Each row is a point on a tangle of strands that fork and nearly touch. The rows are in no order.
(in the rows, 100 means zero)
Points whose rows are less than 61.7 apart are linked; no others are. Some points are linked to none.
Z_578: |  45 |  94 | 128 |  63 |  93 |  92 |  73 |  47 | 110 | 130 |  88 |  72 | 103 | 106 | 132 | 107 |  86 | 100 |  87 | 153 |  78 |  98 |  60 |
Z_243: | 105 |  89 |  88 |  83 |  42 |  93 | 127 | 110 | 109 |  82 | 108 |  87 | 147 |  80 | 140 | 116 | 104 | 126 | 109 | 114 |  77 |  60 |  93 |
Z_590: |  99 | 121 |  81 | 121 | 111 |  60 | 108 | 143 |  86 |  69 | 115 | 117 |  91 | 124 |  52 |  59 |  75 | 113 |  91 |  69 | 113 | 101 | 103 |
Z_5: | 135 |  88 | 101 | 102 | 155 |  97 | 117 |  87 | 147 |  93 |  87 | 114 |  58 |  92 | 105 |  96 | 110 |  67 | 113 |  98 | 110 | 135 |  94 |
Z_693: |  97 | 107 |  84 | 108 | 118 | 115 | 100 |  97 | 106 |  87 | 102 | 116 |  73 |  66 |  85 |  83 |  60 |  67 | 130 |  86 | 100 | 101 | 121 |
Z_756: | 101 | 102 |  91 |  88 |  49 | 100 |  98 | 128 |  61 | 111 | 121 | 102 | 134 | 127 |  91 |  86 | 122 | 146 |  75 |  81 |  90 |  96 | 109 |
Z_151: | 113 | 101 |  95 | 119 | 120 | 126 |  97 | 105 |  89 |  76 | 105 |  87 | 102 |  53 | 104 | 100 |  53 |  67 | 143 |  85 |  79 |  75 | 116 |
Z_731: |  56 |  68 |  99 |  70 |  75 | 105 |  95 |  70 | 113 | 126 |  70 |  84 | 109 | 117 | 132 | 111 | 120 | 104 |  86 | 141 | 100 |  98 | 105 |
Z_367: | 120 | 100 | 102 | 123 |  86 | 127 | 103 | 113 |  84 |  80 |  98 |  77 | 129 |  72 | 115 | 126 |  81 |  89 | 121 | 100 |  82 |  60 | 115 |
Z_306: | 108 | 111 |  89 | 104 | 114 |  79 | 116 | 114 |  79 | 110 | 116 | 126 |  92 | 139 |  58 |  88 | 105 |  83 |  92 |  81 | 129 | 111 | 116 |
Z_676: | 114 | 112 |  88 | 129 | 133 |  62 | 113 | 134 | 113 |  69 |  92 | 117 |  88 | 120 |  69 |  67 | 116 | 114 |  82 |  76 | 128 |  99 | 101 |
Z_176: | 106 | 118 |  89 | 119 |  98 |  75 |  91 | 154 |  77 |  68 | 117 | 113 |  98 | 118 |  61 |  60 |  72 | 131 |  88 |  69 | 105 |  97 |  96 |
Z_534: |  69 |  73 |  92 |  71 |  64 |  99 | 113 |  72 | 122 | 104 |  81 |  85 | 125 |  63 | 115 |  65 | 115 | 120 | 103 | 121 |  96 |  91 |  82 |
Z_688: |  72 |  74 |  81 |  70 |  48 |  95 | 119 |  88 | 128 |  93 |  91 |  94 | 134 |  77 | 123 |  71 | 115 | 128 | 100 | 117 |  93 |  82 |  91 |
Z_133: | 100 | 102 |  86 | 111 | 132 | 105 | 111 |  93 | 117 |  92 |  89 | 121 |  61 |  79 |  78 |  82 |  84 |  60 | 125 | 102 | 119 | 110 | 113 |
Z_395: | 115 | 110 | 100 | 115 |  81 | 109 |  93 | 134 |  72 |  89 | 125 | 107 | 121 |  98 |  93 | 104 |  85 | 109 | 106 |  68 |  98 |  88 | 118 |
Z_508: |  50 | 107 | 135 |  86 | 109 | 114 |  62 |  48 | 109 | 128 |  89 |  79 |  80 | 110 | 116 | 116 |  90 |  94 |  87 | 160 |  71 | 107 |  65 |
Z_516: | 138 |  85 | 104 |  93 | 143 |  90 | 109 |  97 | 147 | 103 |  94 | 123 |  65 | 114 | 112 | 122 | 119 |  74 |  98 |  87 | 113 | 149 | 101 |
Z_721: |  88 | 106 | 129 | 107 | 130 | 110 |  75 |  89 | 112 | 130 |  80 | 108 |  52 | 152 | 115 | 150 | 111 |  78 |  73 | 148 |  97 | 116 | 110 |
Z_703: |  69 |  75 | 104 |  78 |  91 | 106 | 107 |  63 | 113 | 111 |  69 |  78 | 106 |  65 | 110 |  72 | 121 | 110 | 101 | 122 | 101 | 104 |  80 |
Z_417: |  49 |  83 | 109 |  65 |  85 | 104 |  77 |  59 | 112 | 128 |  77 |  77 | 107 | 109 | 132 | 115 |  91 | 100 |  87 | 149 |  75 |  92 |  83 |
Z_491: |  98 |  95 |  98 | 101 |  81 | 121 | 102 |  92 | 110 |  75 |  96 |  84 | 119 |  33 | 100 |  74 |  85 | 114 | 121 |  89 |  79 |  88 |  81 |
Z_310: |  91 | 104 |  91 | 127 |  93 |  93 |  99 | 131 | 110 |  79 |  84 | 113 | 100 |  98 |  82 |  65 | 126 | 134 |  82 |  83 | 121 |  89 | 100 |
Z_183: |  88 |  99 |  91 | 110 |  72 | 107 |  98 | 121 |  95 | 100 |  99 | 115 | 113 | 104 |  86 |  82 | 123 | 127 |  84 |  84 | 121 |  93 | 111 |
Z_851: |  49 | 114 | 137 |  97 | 106 | 131 |  57 |  59 | 110 | 133 | 110 |  95 |  79 | 122 | 114 | 125 |  87 |  88 |  80 | 166 |  58 | 112 |  66 |
Z_875: | 120 |  98 |  89 | 113 | 144 |  94 | 123 |  97 | 132 |  91 |  90 | 120 |  60 |  94 |  89 |  91 | 104 |  58 | 118 | 103 | 123 | 118 | 107 |
Z_266: | 105 | 105 |  96 | 103 | 126 | 126 |  85 |  86 |  94 |  89 | 101 |  93 |  86 |  56 |  98 |  95 |  50 |  67 | 140 |  90 |  84 |  95 | 111 |
Z_444: | 105 | 109 |  87 |  91 | 104 |  90 | 115 | 120 |  60 | 118 | 124 | 119 |  96 | 144 |  50 |  83 |  93 |  91 |  89 |  77 | 107 | 108 | 121 |
Z_993: |  87 |  81 |  84 |  77 |  43 |  96 | 118 | 103 | 124 |  85 | 101 |  94 | 140 |  70 | 127 |  87 | 104 | 134 | 104 | 107 |  80 |  76 |  87 |
Z_25: | 114 |  91 |  95 |  99 |  52 |  97 | 135 | 113 | 105 |  65 | 106 |  77 | 143 |  54 | 128 | 106 |  99 | 121 | 116 | 118 |  69 |  52 |  78 |
Z_236: | 110 | 101 |  99 |  81 |  41 |  94 | 107 | 112 |  68 | 108 | 118 |  87 | 156 | 117 | 131 | 130 | 118 | 132 |  92 | 102 |  86 |  72 | 112 |
Z_967: | 108 |  92 |  92 | 108 |  63 | 111 | 113 | 113 | 116 |  59 | 104 |  81 | 133 |  45 | 112 |  83 |  89 | 130 | 116 |  97 |  71 |  72 |  76 |
Z_120: |  85 |  92 |  88 |  79 |  31 |  92 | 104 | 106 |  92 | 107 | 110 |  99 | 149 | 114 | 129 | 106 | 121 | 139 |  92 | 100 |  97 |  85 | 110 |
Z_884: | 120 |  94 | 116 | 100 | 144 | 104 |  99 |  91 | 122 | 116 |  75 | 111 |  51 | 131 | 112 | 142 | 112 |  68 |  93 | 122 | 114 | 132 | 110 |
Z_272: |  91 | 102 |  85 | 100 |  35 |  91 | 102 | 124 | 102 |  82 | 112 | 102 | 140 | 103 | 117 |  86 | 119 | 153 |  88 |  91 |  95 |  84 |  95 |
Z_888: |  91 |  96 |  98 | 103 |  88 | 104 |  98 | 109 |  84 | 123 | 100 | 113 | 101 | 123 |  89 |  98 | 134 | 114 |  80 |  88 | 128 |  99 | 119 |
Z_654: | 111 | 105 | 100 | 109 |  68 | 118 |  90 | 120 |  74 | 100 | 114 |  97 | 130 |  98 | 110 | 121 |  95 | 114 | 102 |  79 |  94 |  81 | 119 |
Z_835: | 119 |  72 | 128 |  88 | 145 | 107 |  96 |  73 | 128 | 111 |  75 |  92 |  58 |  82 | 122 | 111 | 130 |  91 | 101 | 113 |  98 | 137 |  85 |
Z_683: | 116 |  79 | 109 |  99 | 122 |  93 | 105 | 105 | 111 | 123 | 101 | 111 |  91 | 135 | 112 | 119 | 162 | 111 |  71 |  83 | 122 | 121 | 107 |
Z_988: |  78 | 122 | 123 | 100 | 130 | 141 |  48 |  64 | 104 | 119 | 113 |  83 |  86 |  99 | 114 | 127 |  57 |  78 | 103 | 134 |  58 |  93 |  74 |
Z_524: | 103 | 102 |  91 | 133 | 117 |  76 | 101 | 139 | 114 |  65 |  81 | 113 |  92 | 104 |  73 |  60 | 116 | 131 |  80 |  79 | 127 |  91 | 102 |
Z_823: | 110 |  95 |  99 | 104 |  73 | 122 | 106 |  98 |  95 |  91 |  94 |  73 | 138 |  68 | 124 | 128 |  86 | 103 | 116 | 108 |  72 |  60 | 104 |
Z_36: | 107 | 110 |  94 | 105 |  59 |  95 |  91 | 145 |  70 |  81 | 118 | 102 | 127 | 117 |  83 |  76 | 107 | 157 |  79 |  77 |  91 |  94 |  92 |
Z_40: | 126 |  80 | 129 |  89 | 145 | 107 |  95 |  80 | 132 | 113 |  73 |  97 |  48 | 103 | 125 | 131 | 121 |  83 |  96 | 117 |  95 | 142 |  95 |
Z_132: | 112 | 105 | 100 |  95 |  54 | 109 |  99 | 119 |  62 | 105 | 118 |  88 | 143 | 111 | 119 | 129 | 110 | 125 |  95 |  87 |  89 |  77 | 114 |
Z_587: |  82 |  87 | 114 |  92 | 113 | 114 | 100 |  61 | 105 | 103 |  70 |  83 |  86 |  50 |  99 |  69 | 114 |  99 | 112 | 113 | 113 | 107 |  76 |
Z_247: | 110 | 105 |  97 |  87 |  72 | 111 |  95 | 121 |  48 | 123 | 123 | 102 | 122 | 130 |  83 | 104 | 106 | 124 |  81 |  76 |  91 | 102 | 122 |
Z_242: |  84 |  93 | 104 |  85 |  86 | 117 |  96 |  67 | 103 |  97 |  87 |  80 | 116 |  37 | 102 |  82 |  84 | 107 | 118 |  98 |  90 |  92 |  81 |
Z_859: |  88 | 116 | 126 |  89 | 118 | 114 |  66 |  54 |  90 | 107 |  93 |  59 | 117 |  60 | 124 | 118 |  60 |  92 | 118 | 115 |  73 |  76 |  62 |
Z_472: | 141 | 102 | 102 |  96 | 139 |  74 | 115 | 103 | 125 | 111 | 107 | 125 |  79 | 145 | 101 | 129 | 126 |  74 |  91 |  81 | 131 | 145 | 106 |
Z_480: | 130 |  91 | 111 |  92 | 134 |  86 | 108 | 108 | 111 | 121 | 103 | 118 |  84 | 143 | 101 | 128 | 146 |  95 |  77 |  78 | 125 | 136 | 109 |
Z_600: |  65 | 117 | 126 |  99 | 113 | 142 |  51 |  64 | 108 | 127 | 120 |  85 |  93 | 112 | 120 | 137 |  71 |  84 |  90 | 145 |  52 |  97 |  67 |
Z_562: | 106 | 121 |  79 | 115 | 102 |  68 | 112 | 133 |  73 |  85 | 143 | 119 |  97 | 114 |  66 |  87 |  62 |  85 | 115 |  61 | 101 | 105 | 115 |
Z_206: |  96 |  81 | 101 | 106 |  97 |  97 | 109 | 110 | 100 | 118 |  90 | 107 | 105 | 125 | 105 | 100 | 163 | 119 |  72 |  96 | 126 | 105 | 111 |
Z_451: |  97 | 130 |  70 | 114 | 107 |  57 | 117 | 113 |  76 |  93 | 139 | 120 |  86 | 116 |  64 |  94 |  62 |  69 | 120 |  66 | 110 | 112 | 121 |
Z_794: | 109 | 114 |  91 | 115 |  94 |  91 |  99 | 134 |  76 |  86 | 131 | 118 | 104 | 108 |  75 |  87 |  73 |  96 | 108 |  60 | 107 |  95 | 118 |
Z_448: |  87 | 102 | 113 |  76 |  94 | 106 |  88 |  57 |  96 | 106 |  90 |  67 | 121 |  43 | 119 | 104 |  71 | 104 | 121 | 104 |  83 |  82 |  70 |
Z_43: | 124 | 111 |  94 | 115 | 140 |  64 | 122 | 118 | 109 |  93 | 105 | 120 |  91 | 136 |  69 |  83 | 122 |  88 |  87 |  79 | 131 | 117 | 108 |
Z_619: | 106 | 102 |  95 |  81 |  88 | 109 | 100 | 118 |  50 | 135 | 115 | 110 | 106 | 146 |  62 |  97 | 110 | 111 |  75 |  81 | 101 | 107 | 126 |
Z_507: |  89 |  94 | 116 |  93 | 125 | 120 |  90 |  62 | 100 | 104 |  71 |  88 |  71 |  60 |  93 |  82 |  99 |  88 | 113 | 117 | 110 | 108 |  88 |
Z_612: | 111 |  81 | 119 |  95 | 141 | 111 | 102 |  69 | 117 | 107 |  71 |  90 |  61 |  73 | 105 |  91 | 123 |  82 | 107 | 116 | 109 | 124 |  87 |
Z_377: |  94 | 113 | 113 |  97 | 125 | 131 |  59 |  66 |  93 | 108 |  95 |  74 |  99 |  74 | 113 | 121 |  52 |  80 | 116 | 114 |  65 |  84 |  86 |
Z_599: | 121 | 118 |  84 | 115 | 140 |  67 | 121 |  84 | 119 | 107 |  93 | 116 |  59 | 134 |  98 | 132 |  86 |  41 | 117 | 119 | 129 | 136 | 115 |
Z_445: | 123 | 101 | 100 | 137 |  97 | 123 | 108 | 129 |  85 |  64 | 111 |  87 | 121 |  63 | 103 | 107 |  71 |  82 | 137 |  89 |  87 |  66 | 116 |
Z_184: | 112 | 116 |  95 | 118 |  81 |  90 |  88 | 157 |  71 |  67 | 123 | 105 | 113 | 113 |  75 |  68 |  82 | 142 |  88 |  70 |  96 |  93 |  96 |
Z_496: | 110 |  89 |  99 | 116 | 126 | 105 | 112 | 107 | 123 | 103 |  87 | 117 |  81 | 107 |  92 |  97 | 136 |  91 |  92 |  90 | 129 | 110 | 108 |
Z_113: | 112 | 125 |  79 | 112 | 131 |  61 | 124 |  90 |  97 | 109 | 106 | 119 |  71 | 141 |  81 | 122 |  93 |  44 | 113 | 105 | 138 | 128 | 123 |
Z_742: | 118 | 105 | 102 | 107 | 144 |  91 | 110 |  90 | 118 | 110 |  82 | 116 |  52 | 129 | 100 | 133 |  91 |  52 | 106 | 121 | 125 | 126 | 116 |
Z_153: |  84 | 101 |  88 | 107 |  51 |  99 |  95 | 121 | 101 |  91 |  99 | 107 | 129 |  99 | 100 |  78 | 124 | 147 |  84 |  90 | 110 |  88 | 100 |
Z_825: | 109 | 121 |  83 | 107 | 124 |  71 | 123 |  99 |  86 | 109 | 111 | 124 |  82 | 139 |  69 | 103 |  91 |  61 | 106 |  91 | 135 | 120 | 122 |

Follow the links from the first point to the second, and from the first to the third. Name the last point that the two ways share.
Z_516; Z_524; Z_120 | Z_183
Z_247; Z_206; Z_272 | Z_183
Z_619; Z_683; Z_40 | Z_306
Z_590; Z_676; Z_599 | Z_306

A fork is a point with three links. Follow the links from the first point to the second and name the forks in between, in order.
Z_272; Z_742 | Z_183, Z_306
Z_206; Z_794 | Z_183
Z_884; Z_619 | Z_306
Z_113; Z_472 | Z_306, Z_183

A fork is a point with three links, a tip a point with one. Leave the first point through the second and follow the links. Name the first fork or tip that comes.
Z_693; Z_133 | Z_183
Z_742; Z_599 | Z_306
Z_247; Z_756 | Z_590
Z_859; Z_377 | Z_731
